Points, in no order, along strands that fork and pass close to each other.
Two points are linked if the straight distance between their rows is under 33. Some points are linked to none.
j_583: [ 13 -15  40  -6 -43 -20  -5  35 -27]
j_195: [-12   1  18   3 -37  -4   9  36 -36]
j_169: [ -4   5  -3 -17 -45  -9  25   8 -48]
j_80: [ 26  14   7   5  38   0 -16 -22   9]
j_210: [ 22 -27  37 -14 -31 -27  -3  37 -28]
j_693: [ 10   5  27  -1  22  -9 -12 -16  50]
j_893: [-26 -26 -51  -9  -4   8 -20  -4  17]
j_611: [ 30 -12  11  21  16  -3 -37 -23  29]
j_878: [-13 -15  16  10 -22   3   7  51 -37]
j_528: [-13  14 -12  -9  20   8  32  -3   1]
j_574: [  9  -9 -16 -24 -29 -12  58 -14 -27]
j_463: [  5  33  47  -4 -37 -19  29  -7  -2]
j_105: [ -8   3 -27 -11  35  11  17  -6  -2]
j_460: [ 17 -12  12  11   9  -7 -40 -18  39]
j_218: [-29  17   8   9  -1  14  -9  44 -28]
j_630: [  6 -29 -43   5  26  12 -21  -9   3]
j_789: [-14 -23 -52 -10  35  15  12  -2   1]
j_392: [ -8 -14 -38   4 -16   5 -45 -20   8]
j_780: [-27 -31 -23 -10 -13   2  27   5  27]
j_127: [  3  -7 -28  -7  39  11   2 -10   5]
j_170: [ 45  -1   0  36  31  12 -17 -25 -11]
j_749: [-11  12  -3  -8   3   5  47  -3  -3]
j_71: [-13 -14  -2  -7   5  -3  21  -4  37]
j_712: [  3 -12   0   2   8  -5 -29 -13  40]
j_966: [-11   2  38  20  18  10 -15  61  -7]
j_817: [ 30  40  20  14  32   3 -30 -21  -9]
j_56: [-22  -2  12  12 -12  11   4  52 -32]
j_92: [-15  17  17   1 -34  -2  15  24 -32]
j_975: [-6 -7  0 -7 -8 -4 52 -7 11]
j_140: [-23 -13 -47  -8 -16   6 -37 -17  12]
j_683: [  1  25  15  -4  27  -2  10 -11  21]
j_305: [-20 -23 -46 -12  27  15  25   3   5]
j_43: [-14  -1 -17  -2 -20  -3 -45 -25  30]
j_625: [  1   6 -10 -21 -35 -10  44  -5 -43]
j_950: [ 28 -36  31 -23 -21 -29  -4  38 -29]
j_348: [ 26   6  -7   8  38   6 -14 -21  -1]
j_221: [  7  29  46  -7 -49 -22  18   2 -16]
j_85: [-11  20   7  -7 -33  -2  31   8 -37]
j_794: [  6 -16 -30  20 -18   8 -49 -25   6]
j_296: [ 42  16   2  27  35  12 -20 -25 -20]
j_652: [  9  14  47  -6 -55 -25   2  15 -23]
j_63: [  4  27  38  -4 -17 -13  39 -13  13]
j_585: [-1 21 28 -6 -5 -9 38 -9 16]
j_937: [  2 -23 -15 -17 -23 -10  61 -12  -7]
j_190: [-31  -5 -24 -10 -23  -2 -30 -15  33]
j_747: [ -6  35  -7  -5  32  11   2  -6 -14]
j_154: [-14  38  20   8  14   7 -32  27 -18]
j_158: [ 28 -27 -15  32   7   9 -35 -17   5]
j_398: [ 15 -23 -22  23  -5   9 -44 -20   9]
j_329: [  8  13  21  -5  28  -5  -1 -14  37]
j_265: [-36 -13 -26 -12 -21   0 -14  -7  34]
j_482: [ -3  49  26   8  18   5 -41   9 -15]
j_155: [-22 -24 -38 -12  13  11  38   3   7]
j_68: [-6 21 17 -6 14 -3 26 -7 18]
j_758: [-32 -23 -25  -8 -14   2   1   1  35]
j_280: [ 12  51  26   5  24   3 -32  -7 -12]
j_692: [ 11 -31  21   8   5   2  24  54 -40]
j_703: [ -3 -10  -8   4 -13  -5 -48 -19  34]
j_720: [ 10   0  45  -4 -51 -20  -2  27 -24]
j_515: [ -2 -14  -5 -12 -17  -8  57  -9   1]
j_54: [ 36  32   9  19  33   7 -26 -21 -20]
j_771: [-26 -34 -36  -9  -7   6  39   5  16]
j_34: [ 39 -18  -2  40  19  14 -22 -22   0]
j_268: [-24 -31 -49 -12  10  12  -7   1  17]
j_945: [-24  24  14  11  11  12 -23  42 -21]
j_244: [ 15  -2 -18   1  41   9  -6 -15   3]
j_371: [ 14  31  15  -1  35   1 -10 -18   9]
j_796: [-6  1  7 -7 10 -4 29 -7 30]

A fork is a point with three links, a tip a point with one. Leave the first point through the second and follow the links. Name the first fork or tip that comes.
j_244 / j_348 -> j_683
j_720 / j_652 -> j_68
j_652 / j_720 -> j_950
j_392 / j_140 -> j_268
j_703 / j_712 -> j_611

A fork is a point with three links. Follow the links from the first point to the second and name the forks in between, in order.
j_244 / j_329 -> j_683
j_796 / j_127 -> j_68 > j_683
j_329 / j_221 -> j_683 > j_68
j_683 / j_463 -> j_68

Name the points in between on the shortest way along the links from the first point to the second, in order.
j_937 / j_749 -> j_515 > j_975
j_515 / j_348 -> j_975 > j_749 > j_528 > j_105 > j_127 > j_244
j_43 / j_305 -> j_190 > j_265 > j_758 > j_780 > j_771 > j_155
j_585 / j_720 -> j_63 > j_463 > j_221 > j_652
j_950 / j_221 -> j_210 > j_583 > j_720 > j_652
j_280 / j_398 -> j_817 > j_54 > j_296 > j_170 > j_34 > j_158
